The views of a scene show one set of named points, each view turned or mirrored, and shifted as a whole, with a little noise and some points left out.

Scene 1
View 1
<141>: [  1.4  27.5   4.9   0.6   8.6  -0.3  12.2   1.9 -20.8   6.9  -7.7  -2.4
  -8.4 -20.3 -10.3 -13.1 -14.5  -8.4  -1.9  -6.2   6.8 -11.5   1.7   1.1
  -7.8   3.0   3.7  -4.0]
<180>: [ 15.6  33.3  -1.3  -0.1  17.3   5.3   4.0   9.7 -35.3  12.4  -4.5 -14.8
 -10.3 -25.2 -20.0  -9.8 -24.2   3.0  -1.8  -3.2   8.8 -24.4  12.1   1.6
 -13.1  17.1  -7.6   3.3]
<208>: [-14.4   0.3 -19.5   8.5   1.9 -12.2   9.1  28.1 -15.6  -3.2 -16.8  -0.5
  -2.0 -10.0 -11.0  18.1 -32.3 -11.6  -7.3 -10.2  -7.1  -1.9   3.1   3.6
   3.4 -25.1  30.6 -17.7]
<263>: [  5.9  21.7 -10.5   3.9  11.1  -4.2   5.6  16.4 -27.2   6.0 -10.1  -6.5
  -5.9 -19.2 -16.5   4.6 -26.3  -2.9  -2.8  -6.9   1.4 -15.1   7.4   3.5
  -6.6   1.7   8.4  -2.5]
<63>: [  0.3  25.1   4.7   0.1  19.9   6.6  13.6  10.8 -21.6   5.1  -5.3 -11.4
 -17.4 -19.0  -9.5 -10.6 -20.6  -1.9  -1.2  -4.4   7.5  -8.3  10.7  -1.9
  -8.8   4.5  -1.3  -3.8]
<60>: [-18.3  29.3  31.2  -5.5  21.6   9.1  30.1  -5.9   2.8  -0.2  -3.7  -0.5
 -30.6 -10.9   9.6 -30.0  -4.0 -11.9  -0.4  -3.4  13.1  14.9   3.6  -4.0
  -4.1  -9.3   4.7 -11.1]
<223>: [-36.1   9.3  15.5   1.1  12.2  -0.9  30.1  10.6  12.4  -6.8 -13.2   4.1
 -24.3  -2.7  13.8  -7.9 -12.7 -19.6  -5.8  -9.4   1.7  25.6  -0.5  -2.0
   5.5 -34.3  27.0 -24.5]
<55>: [ -7.2  24.4   9.1   0.5  17.6   5.4  18.2   6.7 -12.3   4.5  -7.4  -5.3
 -17.5 -15.3  -3.8 -14.5 -17.1  -4.9  -2.2  -6.3   6.2  -1.4   6.7  -1.0
  -6.4  -2.5   5.5  -7.2]
<125>: [  7.2  26.7  -0.3   2.4  -1.0  -6.0   9.2   0.8 -23.4   8.4 -11.3   2.8
   0.2 -18.6 -13.5  -8.6 -11.8 -10.0  -2.8  -8.0   2.5 -18.1  -2.9   7.7
  -5.8   4.9   9.3  -0.6]
<184>: [ 22.7  21.0 -23.5   7.4  -5.4 -13.4  -5.8  16.2 -43.3   9.6 -13.1  -4.9
  15.1 -24.9 -28.9  11.0 -25.5  -3.3  -4.8  -9.8  -3.3 -32.8   2.3  10.5
  -7.1  13.0   8.1   4.1]
<71>: [-27.5  10.8  10.5   2.7   9.0  -3.3  26.3  10.3   6.7  -5.4 -15.0   6.2
 -17.2  -4.7   9.0  -6.5 -13.7 -18.7  -7.1  -8.7   0.6  16.9  -0.5  -0.6
   5.4 -28.9  27.9 -20.3]
<78>: [-19.7  27.0  28.9  -0.3 -14.3 -11.1  27.6 -24.1   9.3   0.1 -10.9  25.9
  -4.9  -8.8  10.4 -27.3  12.5 -31.1  -4.1 -13.4   2.1   8.5 -18.3   6.9
   6.9 -12.4  25.9 -13.5]
<51>: [ 33.2  38.4  -8.3   1.4  14.6   4.7  -4.5   8.9 -51.3  15.7  -2.8 -17.1
  -1.6 -32.9 -30.6  -8.2 -23.3   7.3   0.6  -2.2   6.3 -38.8  12.6   2.6
 -18.7  32.5 -15.4  14.2]
<234>: [ 25.4  44.2   8.3   0.4 -15.1 -12.0   4.5 -22.0 -33.7  16.1  -6.2  10.6
  14.4 -26.7 -21.3 -23.3   5.2 -13.3  -2.8 -10.2   3.8 -35.5 -11.3  11.7
  -7.9  29.9  -1.3  10.6]
<198>: [-23.4  20.6  20.6   1.3 -10.3 -11.9  26.2 -13.3   8.6  -3.4 -14.1  22.3
  -5.0  -5.9  11.0 -19.3   3.2 -30.9  -7.3 -13.2   1.3  11.0 -16.2   7.1
   9.2 -20.1  29.4 -16.4]
<22>: [  4.8  13.4 -14.4   9.4 -25.7 -24.0   4.7   1.4 -22.3   4.2 -18.2  16.9
  23.5 -16.1 -16.3   9.9 -10.5 -22.0  -7.6 -15.4  -9.4 -21.2 -16.4  13.8
   5.5  -5.8  30.9  -5.7]
<139>: [ 15.2  39.5   8.8  -1.6  18.3   7.6   9.5  -2.4 -31.1  13.1  -1.4 -11.3
 -13.6 -27.3 -14.3 -21.3 -14.0   2.6   1.0  -3.5  10.9 -20.7   8.8   1.2
 -14.4  24.0 -12.4   6.0]
View 2
<234>: [-11.1 -12.2 -33.7   2.2  -8.9  12.4 -36.6  35.2  -6.1  -7.9  18.7  -5.3
  -7.9  -4.5  -2.9  51.6 -12.5   1.9  12.9  -1.1  14.9  -5.8   6.6  -5.3
   1.4 -11.0 -19.3  -2.6]
<71>: [-27.6 -10.9  20.8 -15.6  14.7   3.3  33.6   7.9   3.3 -11.6  -2.5 -16.0
  -0.4   5.4   5.5 -19.8 -21.3  12.4 -12.9  17.2   2.7  11.0 -12.1  -0.9
  -2.7   5.1  12.1  -5.8]
<263>: [-10.3  -3.5 -16.8  -7.4   8.3   9.5   3.1  -8.1   3.0  -3.3  20.3  -9.2
  -3.4   0.5  -9.2  30.9 -12.0  10.4  -5.2  12.2   0.4  10.8   3.5 -24.1
   4.8   4.1  15.0 -14.3]
<180>: [ -9.0  -1.0 -23.8  -0.2   3.3   6.2 -11.8  -8.3   2.6   2.0  17.5 -10.5
  -5.6   0.0 -11.4  30.7  -2.4  15.4  -4.7   5.0  10.5   8.0   8.3 -24.9
  12.1  -2.4   9.0  -9.7]
<139>: [ -9.3   1.3 -29.6   3.7  -1.0   3.9 -29.7  -2.4   0.6   6.2  13.0 -13.1
  -9.8   1.2 -14.4  27.5  -0.2  17.2  -2.1  -6.2  18.6   6.2  12.5 -21.2
  18.4  -8.5   1.6  -1.9]
<63>: [-14.0   0.3 -13.9  -2.0   7.7   2.8  -2.2 -10.4   2.7   2.5  11.1 -15.0
  -6.0   3.8 -11.5  11.1  -3.9  17.5  -9.7   4.3  11.8  11.9   6.9 -21.4
  13.0  -1.2  12.0  -6.3]
<22>: [-17.6 -17.9  -9.5 -14.3   3.5  18.8  13.2  28.8  -2.2 -22.2  25.3  -0.4
   0.4  -4.1   6.5  47.6 -32.6  -6.7   8.4  24.6 -12.2   1.8  -9.9  -4.0
 -18.8   7.1  -3.6 -17.9]
<141>: [-16.3  -5.2 -12.7  -2.4   5.7   6.9  -5.3   2.5  -0.2  -3.4  11.3 -12.1
  -5.6   1.5  -4.7  18.4 -10.5  13.0  -4.3   4.2  11.0   7.1   3.5 -13.6
   7.0  -1.4   6.2  -7.5]
<55>: [-16.6  -5.0  -6.7  -4.6   7.7   1.3   3.0  -1.4   2.8  -1.9   4.3 -14.0
  -5.1   4.3  -6.9   2.6  -8.2  15.6  -7.8   4.9  11.1   9.8   3.3 -13.4
   9.8  -1.5   8.6  -4.1]
<223>: [-27.4  -8.8  21.5 -12.5  14.0  -0.8  34.7   5.3   2.4  -9.7  -4.5 -17.1
  -1.5   7.7   5.2 -23.8 -16.9  12.8 -15.0  14.1   5.1  12.1 -10.7   0.3
  -0.4   6.2  10.8  -4.8]
<60>: [-23.6  -6.7   9.0  -1.6   5.7  -6.2   4.2   8.8   0.5   0.0 -12.4 -22.7
  -8.5   7.6   0.2 -27.6  -6.2  21.0 -12.5  -4.7  25.0   6.2   1.6  -1.1
  13.3  -5.6   1.9   8.0]
<125>: [-14.8  -7.5 -16.7  -5.3   2.2  10.1  -4.4  11.9  -0.3  -7.4  17.5  -8.4
  -5.4  -0.7  -3.6  32.5 -13.2   8.0   0.1   8.5   4.7   3.8   2.6 -12.8
   0.0  -0.8  -0.7 -10.6]
<51>: [  0.3   3.3 -47.6   4.9  -1.8  11.3 -37.0 -13.2   2.5   8.0  29.6  -7.3
  -7.9  -3.5 -21.0  59.4   2.5  14.8   0.3  -0.3  13.6   5.9  19.1 -37.0
  17.6  -5.1   6.0 -11.1]
<208>: [-20.1  -8.7  12.4 -20.8  17.9  12.7  41.3  -2.9   5.0 -15.3  16.2  -7.9
   4.7   2.1   2.2  12.9 -26.2   6.0  -8.9  30.2 -15.0  13.3 -13.2 -13.2
 -12.2  14.5  19.8 -21.5]
<198>: [-30.3 -18.1  18.0 -10.7   5.0   4.2  21.3  39.7  -4.4 -19.1  -6.8 -12.3
  -3.4   4.7  15.4 -12.5 -27.9   3.9  -1.2  12.3   7.9  -0.2 -11.8  17.7
  -9.6  -0.2  -9.2  -2.9]
<184>: [ -4.5  -5.9 -32.6  -8.3   2.9  18.4  -6.9  -2.7   1.6  -8.1  37.4   0.4
  -0.9  -5.2 -10.1  67.5 -15.1   3.0   3.1  19.5  -8.1   9.3   3.7 -28.7
  -1.7   4.1   7.9 -23.0]
<78>: [-31.3 -18.9  16.3  -9.1   1.8   1.5  11.6  44.9  -5.9 -17.8 -10.1 -13.7
  -4.9   4.4  17.0 -12.6 -26.8   4.4   1.6   5.1  14.7  -5.1 -12.7  20.6
  -8.3  -4.9 -17.2   5.6]
View 3
<180>: [-16.5 -10.8  22.9  16.5   5.8   1.9 -11.9   2.1   0.5   7.1   6.9  18.3
  -5.5   0.5  10.6   0.1  -3.0 -11.0  13.9 -25.0   9.6  -8.6   3.6   6.1
 -13.7   1.4 -17.1   4.1]
<78>: [ -1.0   8.6  -4.3 -22.6   4.6  17.6  12.5 -20.5  -5.6   5.7 -15.3  -3.0
  35.3 -10.8 -10.8  13.5   5.2   8.1  -5.1  20.2  -4.3  19.7  -4.8 -39.4
 -17.2  17.3   5.2  15.7]
<71>: [  7.4  -6.9  17.0  -6.7  12.0 -11.6  10.1 -13.7  -1.2  12.4 -25.5 -22.6
   7.4   4.5 -14.5   6.4  11.9   5.6   7.0   7.5   6.1  12.6  -3.7 -27.5
  -3.9   4.7  18.3  -0.3]
<234>: [-17.0   3.5  -9.2  -0.9 -11.0  31.6  -8.4   6.0   1.4  -4.8  11.9  39.2
  27.4 -13.1   8.5  13.1 -10.9 -11.7   0.2  -4.4  -7.2   0.3   3.0 -13.3
 -32.7  16.2 -34.5  28.7]
<223>: [  4.6  -6.0  17.4  -4.8  16.2 -10.1  10.7 -19.1  -3.4  13.2 -22.9 -20.7
   9.1   4.0 -13.4   6.0  14.8   7.5   7.0   6.9   7.5  12.4  -3.6 -25.7
  -2.7   3.6  20.2  -3.2]
<139>: [-28.0  -1.9  22.3  14.6  11.3  14.5 -15.0  -3.1  -5.4   8.5  20.9  26.6
   1.4  -8.8  15.3  -1.7  -2.7  -7.6  10.8 -26.1  11.8  -8.0   2.8   6.1
 -18.7   4.4 -22.6   7.5]
<208>: [ 23.1 -26.2  17.3  10.2  -9.1 -24.7  -0.1  10.8  15.2   2.0 -31.0 -11.2
 -11.5  19.7  -9.0  11.2   4.5  -9.9  19.4  -5.7   0.2   1.4   1.6 -13.1
  -9.5  -4.8   4.5   2.0]
<60>: [-20.5   7.7  23.8  -6.2  30.7   7.0   4.7 -27.6 -15.0  18.2   0.5  -8.1
  14.6 -11.0  -1.5  -3.4  11.6   9.7   2.6  -1.0  15.1  10.7  -6.4 -19.3
  -4.8   9.1  10.5  -2.0]
<198>: [  5.4   1.8  -2.0 -16.8   3.4   7.6  11.7 -17.6  -2.9   6.3 -22.4  -9.6
  28.4  -4.7 -15.2  12.8   8.2   7.7  -1.0  19.2  -3.2  17.0  -4.6 -38.2
 -13.4  16.1   8.3  13.6]
<51>: [-26.8 -12.5  20.7  26.2  -0.3  11.7 -24.6  16.6   4.6   0.6  23.7  42.7
 -11.4  -2.3  22.3  -0.7  -8.9 -20.8  17.6 -39.0   9.4 -19.0   7.4  18.3
 -22.3   0.0 -38.8   9.7]
<22>: [ 19.8 -18.7  -8.9   1.3 -29.3  -0.5  -1.7  19.3  17.2  -9.2 -23.8  13.8
   9.6  10.7  -6.7  22.8  -5.9 -15.4   9.5   1.7 -12.1   1.5   4.7 -21.7
 -26.1   7.6 -18.0  22.7]
<55>: [-11.9  -4.4  23.9   6.4  14.7   0.2  -3.3  -9.8  -3.9  12.1  -0.8   3.2
   1.5  -2.4   1.5   0.5   3.8   0.0  10.1 -10.0  10.9  -0.4  -0.1  -7.9
  -9.4   3.9  -2.5   0.1]
<184>: [  4.0 -24.8   9.2  20.9 -20.4  -2.0 -14.7  25.6  16.5  -6.3  -5.2  28.4
 -10.0   9.8   8.6   9.7  -8.8 -24.3  20.1 -25.4  -1.2 -14.0   8.8   5.5
 -25.6  -2.3 -32.3  12.8]
<63>: [-15.0  -7.6  25.6  11.4  14.7   0.4  -7.9  -3.1  -2.0  10.3   4.6   8.5
  -4.8  -1.2   6.1  -1.5   3.2  -4.4  14.8 -18.0  13.1  -3.6  -0.2  -0.1
 -11.4  -0.5  -6.7  -0.1]
<141>: [-10.3  -4.5  15.7   8.1   6.0   5.3  -5.2  -2.4   0.1   6.3   0.6  11.8
   3.9  -2.4   3.6   3.7  -0.1  -5.7  10.9 -13.3   7.7  -2.2   1.4  -7.2
 -14.4   3.4 -11.0   7.4]
<263>: [ -2.0 -16.5  21.4  14.0  -0.8  -6.0  -9.2   8.2   4.8   4.1  -5.5  11.5
  -8.2   5.5   3.8   4.3  -1.1 -10.6  15.8 -19.1   5.6  -6.7   3.7  -0.4
 -15.1  -1.3 -13.0   2.0]
<125>: [ -6.7  -6.6   9.8   6.4  -2.8   6.4  -6.4   4.4   4.5   1.9  -2.7  17.9
   6.3  -0.2   4.3   7.8  -3.8 -10.6   9.6 -10.4   0.8  -3.8   2.4  -7.7
 -20.0   5.1 -17.4  12.3]
View 4
<60>: [ -6.4 -23.9   5.3   6.9 -11.9 -22.5 -23.6  -1.7  -4.0   3.8 -18.4   1.4
  13.9   1.3  13.8 -14.2  -4.5  -1.9  -3.7  28.2 -18.3 -20.7   2.9   3.5
  -7.3   3.8  -5.0 -35.5]
<180>: [ -6.0  -8.2 -11.5  16.6  -2.7  -6.6  -5.0   4.4 -20.3   8.5  -7.5  -7.3
  12.6   0.8  -0.9  -6.6 -12.1   6.6  21.8 -10.9 -15.0   7.5   6.4   5.1
  24.7  -6.7  14.0  -2.1]
<198>: [ -8.6 -20.0  10.0  -5.8 -21.7 -10.1  -6.5  -7.3  -2.6  11.3  -0.5  10.3
   8.0  16.0   0.5   7.3   8.2  29.0 -31.5  24.8 -22.7 -36.6  -1.5 -24.8
 -14.8  17.0   6.5 -31.5]
<184>: [ -2.6   1.3 -13.3  14.1  -3.0   9.5  16.1   5.0 -28.8  12.1   5.4  -5.4
   5.3   9.6 -20.0   6.3  -6.3  27.5  19.0 -36.3 -12.0  10.7   3.8  -4.9
  34.7  -3.3  31.4  18.0]
<22>: [ -4.2  -4.8  -1.6   0.1 -16.0  12.6  17.4  -2.8 -19.2  15.9  13.8   5.6
   2.7  21.9 -21.0  18.0   6.6  45.7 -13.8 -20.2 -16.9 -14.1   0.7 -31.1
  12.9   8.6  31.1   2.7]
<234>: [-28.2 -15.7 -10.8  -2.6  -0.9  -7.1  -6.9  15.3 -11.3  24.4   4.9  -5.8
  25.2   3.2  -5.0  18.4  -6.4  17.7   2.2 -11.4 -46.0  23.0   2.8 -36.4
  32.7   2.4  19.9  10.8]
<71>: [  7.2 -14.5   8.6   7.8 -20.7  -5.0  -1.6 -12.9  -9.1  -1.9  -7.9   7.4
  -1.4  14.0  -0.9  -8.8   4.2  22.9 -15.4  16.0  -1.2 -42.1   1.9   1.3
 -16.7  10.0   5.6 -37.8]
<125>: [ -9.1 -11.4  -5.4   7.5  -6.2  -2.9  -0.9   4.4 -14.9  11.3  -0.9  -2.2
  10.0   5.9  -6.6   3.8  -4.2  17.4   3.9  -8.7 -21.3   0.1   3.2 -12.2
  19.4   1.9  15.8  -2.0]
<63>: [ -3.6 -14.0  -6.5  16.4  -6.0 -13.0 -11.0   1.1 -16.3   3.4 -15.4  -7.1
  10.2  -0.7   4.0 -17.2  -9.8  -0.7  17.9   4.4  -9.0  -5.7   6.9  14.5
  11.9  -5.7   3.7 -17.3]
<141>: [ -7.6 -12.7  -6.1   9.0  -6.9  -9.9  -4.9   4.1 -14.4  10.3  -6.0  -1.9
  10.0   3.8  -1.7  -3.2  -6.1  10.8   7.1  -3.2 -19.1  -3.8   3.5  -2.9
  14.1   0.2  11.3  -8.7]
<208>: [ 15.7  -0.5   1.5  16.6 -17.3  12.1  19.1 -12.8 -25.0   1.4  -0.7   4.8
  -8.4  18.8 -15.2  -5.5   5.7  33.7  -2.1 -16.1   9.5 -32.1   1.5   7.8
   1.7   4.4  23.0 -14.2]
<263>: [  2.8  -3.0 -10.5  18.0  -3.8   3.2   9.7  -0.6 -25.3   6.1  -4.3  -4.5
   4.8   5.6 -10.6  -7.0  -7.1  18.9  19.5 -23.9  -5.3  -0.4   7.3   8.5
  22.6  -5.7  21.4   1.9]
<51>: [-13.9  -7.8 -22.1  16.7   6.1  -5.6  -2.6  15.1 -24.8  13.8  -7.3 -15.2
  18.9  -5.6  -6.4  -2.5 -18.7   1.0  36.6 -29.3 -25.7  34.0   9.5   2.4
  47.7 -14.1  22.2  18.6]
<223>: [  6.4 -15.6   8.0   9.5 -19.7  -9.2  -5.6 -11.8  -9.7   0.5 -11.3   6.9
   0.1  12.4   2.9 -12.3   1.4  17.9 -14.0  18.6  -0.5 -40.5   3.4   4.8
 -17.9   8.6   1.4 -36.5]
<78>: [-16.3 -24.9  10.3  -9.6 -21.3 -12.9 -13.8  -2.9   1.4  14.8  -0.3   7.8
  12.2  13.9   2.9  10.1   5.4  22.8 -32.7  27.3 -31.6 -28.2  -1.3 -33.3
 -14.0  16.6   4.9 -29.8]
<139>: [-15.8 -15.7 -12.0  12.1   1.3 -14.6 -13.5   9.8 -15.5  12.9 -12.5  -9.7
  19.4  -5.9   3.1  -6.9 -14.3  -2.9  23.8  -5.0 -27.0  18.4   6.2   0.7
  29.0  -7.2   9.6  -0.9]
View 5
<125>: [ -6.5  12.8   6.5  13.8  -0.5  18.3 -10.6  11.0  28.2  -2.6  -4.4  13.8
 -21.4  22.4   1.9  22.8 -27.5  -5.6  -1.0 -12.3  -7.3 -10.8 -10.5  -3.4
  11.9   5.0  12.7   9.9]
<63>: [  6.2   3.3  12.9  -5.1   2.9  25.2  -5.2   5.7  13.8  -2.1  -6.5  13.3
 -12.0  21.0  -2.8  21.0 -15.5  12.2   2.2 -11.0  -4.4 -24.9   2.6  -3.9
   1.7   4.0   9.2  21.8]
<55>: [ 10.6   1.0   9.6  -5.2   1.9  18.3 -10.3   5.7  14.0  -2.0  -2.9  11.3
 -11.6  10.7   0.2  14.3 -17.5   5.0  -0.8  -7.8  -0.9 -20.5   3.9  -3.8
  -4.1   5.8   2.4  17.7]
<184>: [-14.0  24.6   9.2  26.3  -9.7  30.1  -2.2   8.5  31.4  -3.3 -16.1  18.6
 -17.6  38.8 -17.4  47.4 -25.4   1.6   2.7 -20.5 -11.1 -13.4 -22.0  -8.8
  38.7   7.0  23.8   4.4]
<60>: [ 17.6  -8.3   7.3 -14.2   9.3   9.0 -18.4   5.2  11.4  -2.0   6.6   8.7
 -13.3  -2.7  15.4  -8.1 -18.7  -0.2  -3.0  -1.5   0.8 -20.6  13.7   1.1
 -27.0   4.1  -7.5  24.7]
<78>: [  2.7   1.9  -7.2  14.5   4.2 -10.4 -29.4   7.8  29.2  -4.2  11.3   3.0
 -20.9 -13.2  28.9 -15.4 -34.0 -31.8 -11.9  -0.4   1.1   6.2  -7.0   2.5
 -19.9  12.3 -10.8   0.5]
<22>: [-10.6  26.1  -5.3  40.3 -13.5   7.8 -17.5   5.1  34.0  -2.8  -8.4   9.4
 -13.1  14.1  -3.7  25.8 -28.7 -23.6  -6.2 -14.5  -3.3   8.2 -31.1  -6.8
  29.0  17.0   3.9 -14.4]
<234>: [-24.1  16.2  11.1  19.8   8.6  18.4  -6.2  21.0  51.4  -4.6   5.2  18.9
 -46.2  40.1  17.5  21.5 -48.7 -18.4  -0.1 -11.4 -21.4  -4.9 -14.8   0.1
  12.4   0.1  26.0  13.7]
<208>: [ 10.6  17.4  -4.5  22.0 -18.1  12.2 -15.6  -5.5   6.2  -1.1 -19.8   8.9
  11.2   0.4 -21.0  26.7  -4.4   0.9  -4.7 -14.6   9.5  -7.6 -18.8 -12.2
  23.3  18.5  -6.9  -8.7]
<263>: [  1.8  11.6  10.3   9.5  -5.0  25.4  -5.2   4.4  18.6  -1.5 -12.0  14.1
  -8.4  24.2 -12.0  30.1 -17.0   6.9   0.3 -15.3  -4.1 -19.3  -8.2  -7.8
  16.9   6.4  11.4  10.8]
<51>: [-15.2  15.0  23.9   1.2   3.8  43.2   7.5  17.1  33.6  -2.7  -9.8  24.0
 -31.0  56.3  -9.2  46.5 -30.6  14.1   8.3 -17.8 -22.9 -30.0  -3.7  -4.6
  25.4  -4.7  36.8  28.5]
<71>: [ 20.8   1.1  -6.1   7.4  -7.4   0.9 -23.8  -4.0   5.7  -0.9  -4.1   2.9
   5.5 -16.8  -0.2  -0.8  -9.8  -7.6  -8.0  -5.9  12.2  -7.5  -4.6  -5.1
  -9.5  16.7 -18.0  -0.3]
<198>: [  6.4   3.6  -8.4  17.5  -0.7 -10.3 -27.1   3.3  23.0  -2.3   7.4   2.9
 -11.8 -16.9  20.2 -11.4 -25.7 -29.3 -10.8  -3.1   3.6   6.4 -10.0   0.1
 -12.9  14.7 -14.9  -1.9]
<139>: [ -6.2   5.9  21.4  -6.2   9.9  31.5  -0.7  15.7  29.0  -4.3   0.1  17.4
 -30.3  38.3   3.4  23.4 -29.4  10.2   4.8 -11.7 -15.4 -28.0   5.2  -1.3
   1.9  -3.2  22.6  29.8]
<141>: [  0.2   7.8  10.5   3.7   1.1  19.9  -8.8   8.7  22.0  -2.4  -4.0  12.2
 -16.9  19.7   1.5  18.6 -23.6   0.5  -1.0  -9.8  -5.0 -15.8  -3.3  -4.0
   4.8   5.2   8.8  15.0]
<223>: [ 21.2  -1.1  -4.4   2.9  -4.4   1.4 -22.4  -2.9   2.0  -1.5  -2.2   3.9
   5.7 -16.1   2.6  -2.5  -6.5  -4.6  -6.9  -5.1  12.1 -10.2   0.1  -6.1
 -12.9  14.4 -18.0   5.1]
View 6
<71>: [ -8.5   5.1  -7.3  -8.2 -21.0   0.6  35.9 -17.9   2.3 -11.6 -11.3 -14.3
  -0.5 -15.8 -15.2  24.6   2.3  11.2   1.8  -1.5 -13.3 -10.0  -3.4  14.8
  26.4 -10.4   0.0 -12.6]
<184>: [  8.3  -2.0   6.9  -3.7  -6.5  10.8  -5.4   8.7  10.3 -35.5  -7.2   7.6
  -4.2 -12.1 -50.4  35.0  27.9 -11.3  -7.0 -29.0  53.2  14.9  -5.8   4.5
 -11.7  18.8  26.6  23.7]
<139>: [  7.3  -7.5 -13.3   4.3   0.6 -13.2  11.2   2.1   7.0 -11.2 -15.7  -4.6
 -18.8 -21.8 -54.5  25.6  21.2 -28.0   4.7 -26.7  31.4  12.2  -7.7   2.8
  -9.1  22.8 -21.3  -1.1]
<234>: [ -0.4   7.4 -11.1 -15.7  20.4 -25.2   2.3   4.1   4.9 -13.1   8.6  18.3
 -21.1 -21.8 -39.1  10.4  29.6 -25.1  12.6  -8.8  55.5  21.8  -6.8   0.2
  -3.4  10.9   0.0  13.6]
<51>: [ 15.6  -9.8  -7.7   8.0   5.4  -4.9  -2.3  12.9  12.3 -22.2 -16.1   1.8
 -16.7 -20.9 -66.2  34.0  28.9 -34.1  -2.4 -37.4  54.5  16.5  -7.3   1.3
 -24.2  32.9 -10.6  15.3]
<22>: [ -6.0  13.6   6.8 -22.1  -6.5   3.8   4.3  -2.1   5.3 -34.8   7.6  14.0
  -0.5 -10.1 -19.3  21.1  23.7   7.3  -2.2  -4.0  38.5  11.5  -5.0   7.8
  12.7  -4.3  43.4  20.2]
<208>: [ -0.5   2.3  11.4  -6.0 -32.1  27.1  17.3  -7.0   9.1 -37.6 -13.3  -7.9
  10.5  -8.5 -26.6  39.3  12.1  16.8 -14.9 -19.1   6.8  -4.1  -3.1  14.7
  13.4  -0.5  34.2   8.3]
<55>: [  0.1  -1.5  -8.2   1.6 -14.8  -0.3  23.5  -6.3   6.2 -12.2 -17.5 -13.5
  -8.8 -19.2 -38.0  27.1  11.7  -7.5  -0.2 -17.9   8.0  -1.6  -4.0   9.7
   6.6   8.6 -11.0  -8.1]
<63>: [  5.7  -8.7  -7.6   3.2 -13.6   3.4  17.5  -3.0   8.8 -15.7 -20.4 -13.2
  -9.1 -19.5 -47.2  32.0  13.4 -12.9  -1.4 -24.8  13.8   1.8  -5.2   8.9
  -0.9  15.0 -11.2  -3.8]
<180>: [  6.8  -6.8  -6.6   4.2  -8.1   2.5  10.8   1.9   9.1 -19.2 -17.0  -7.3
 -11.6 -18.4 -52.1  32.0  17.9 -18.4  -1.6 -28.3  27.9   6.7  -5.6   6.9
  -8.9  19.9  -5.5   2.7]
<141>: [  1.5  -0.8  -7.8  -2.0  -7.8  -4.5  15.5  -4.0   5.5 -17.3 -12.4  -4.3
 -10.0 -18.4 -40.4  25.9  16.4 -12.1   1.3 -17.3  18.6   4.5  -5.6   6.0
   3.2   9.1  -3.3  -0.8]
<60>: [ -4.7  -1.5 -17.2   0.5 -12.1 -11.9  35.7 -16.7   3.5   1.7 -17.6 -19.2
 -11.3 -21.2 -27.0  19.8   3.2  -6.5   8.3  -5.7 -11.5  -5.3  -7.1  10.5
  17.1  -0.1 -27.8 -22.7]

In a view up to two points have been moved. Name them for each view, in the order of its rows, or write -.
view 1 | <180>, <223>
view 2 | <208>
view 3 | <234>
view 4 | <63>, <263>
view 5 | -
view 6 | <71>
